The views of a scene show one set of named points, each view turned or mirrored, shifted and resized as a whole, with a little noise and some points left out.

Scene 1
View 1
K949: [-22.7 -23.4 -14.0  19.0  14.1  20.4 -30.2  31.0]
K367: [-46.9  -9.9 -19.7  33.5  -2.4   3.7  13.9  38.7]
K379: [-17.2   9.4  15.1   5.9  21.7 -35.4 -16.8  12.1]
K611: [-38.3 -21.5 -29.5  30.9  -0.8  29.0  -7.5  41.8]
K55: [-41.7 -28.7 -26.5  40.2   2.1  14.3  21.8  37.6]
K372: [-18.9  -8.4   7.9  13.5  21.2 -20.1 -12.9  15.9]
K304: [ -8.6  -6.8   7.5   1.6  28.0   0.1 -49.9  15.4]
K970: [-13.8 -10.9  14.8  11.8  29.5 -26.0  -9.8  10.5]
K321: [-13.1   5.6  18.2   3.2  25.3 -32.4 -21.6  10.3]
K128: [-26.8  -3.6   5.9  18.1  13.2 -21.0  -0.3  19.0]
K987: [ -9.5  -1.7  18.2   5.6  26.7 -29.0 -22.4   8.4]
K427: [  4.7  -2.5  19.6  -5.2  38.5 -17.2 -58.4   6.6]
K893: [-27.1  27.8 -10.9  -5.3  -1.5   3.2 -63.2  34.2]
K470: [-14.6 -20.1   5.9  16.4  28.5 -12.1  -8.2  13.5]
View 2
K379: [-47.4  19.9  -3.4 -18.3  13.0  24.0  34.1 -23.6]
K611: [-49.2   5.8  23.9   2.3  22.0 -25.6 -12.2  33.7]
K367: [-55.1   2.3  37.9 -18.6  18.2 -15.6 -16.4  36.4]
K304: [-19.0  20.8 -20.3  31.0  10.4   3.0  15.6 -27.6]
K372: [-34.0  12.6   8.8 -12.9   9.8  17.9  16.3 -12.5]
K970: [-26.0  13.5   7.7 -12.1   1.1  28.1  18.6 -22.7]
K321: [-49.2  18.8   2.5 -23.1  15.1  15.4  27.0 -16.1]
K470: [-21.9  10.0  16.3  -2.8  -1.4  20.1   7.3 -12.5]
K55: [-21.0  -5.2  65.9  -4.1  -0.9 -16.5 -42.9  47.2]
K427: [-14.6  23.1 -30.6  28.4   4.5  19.1  33.6 -48.6]
K987: [-31.2  17.5  -4.3 -10.2   4.4  30.1  30.3 -34.5]
K128: [-44.3  13.3  20.2 -24.6  12.2  16.1  15.7  -5.7]
View 3
K379: [ 14.0  19.2  -1.3  32.6 -11.5  32.9  -4.7  15.0]
K970: [18.1  2.4  2.1 39.5 -4.5 23.0  0.2 12.6]
K470: [17.4 -9.0  8.4 36.1 -3.0 19.9 -2.4 10.8]
K987: [ 10.7  12.2  -8.2  42.7 -10.2  24.9   0.0  12.3]
K372: [16.4  0.1  6.5 30.0 -5.6 25.8 -3.5 11.8]
K893: [-12.2   4.0   5.7   8.6 -24.7  39.0 -28.2   4.8]
K611: [ 12.8 -24.3  29.6  -1.4  -5.6  34.8 -26.6   2.6]
K949: [-12.0 -44.2  15.5  13.5 -14.5  18.4 -29.1  -3.2]
K321: [  9.8  16.2  -4.4  39.4 -10.1  27.4  -2.3  14.3]
K55: [ 32.4 -34.2  45.6   1.1  10.3  28.9 -16.9   5.2]
K367: [ 25.4 -18.9  38.7  -3.0   1.1  36.9 -20.3   5.3]
K304: [-12.2  -9.0 -10.0  37.3 -21.6  19.2 -14.1   5.0]
View 4
K379: [  2.6  12.7  21.5  -4.8   0.0 -14.6  21.5   2.0]
K970: [-5.2 -1.2 22.2 -4.0  9.4 -7.9 15.4 -8.9]
K55: [ 20.6 -28.0  -0.6   1.4   9.3  56.3  18.6  -7.0]
K128: [12.2 -6.8  6.0 -0.6  1.5 21.4 21.1  1.4]
K372: [ 0.4 -0.5 14.7 -5.4  4.0  0.9 15.4 -3.8]
K321: [ -3.1  10.7  19.3  -7.9   1.3 -17.5  17.0  -2.7]
K304: [-17.4   4.5   0.3 -28.5   0.9 -12.6  -6.8  -3.1]
K949: [ -2.0 -13.2 -12.3 -21.0   6.1  23.5  -2.6  -3.2]
K611: [ 16.1 -10.3 -10.8 -12.5  -3.8  40.2  10.7   4.7]
K893: [  5.6  15.9 -14.2 -27.1 -14.2   6.2   6.6  15.2]
K367: [ 22.8 -12.7  -3.4   0.0   0.6  44.2  22.6   2.1]
K427: [-22.8  11.0  11.0 -28.6   1.6 -33.9  -5.1  -5.0]

Which points are out of place in each view (at most two, in the order of its rows)? Write - if all are in place.
view 1 -> K611, K893
view 2 -> K321, K55
view 3 -> K949
view 4 -> K128
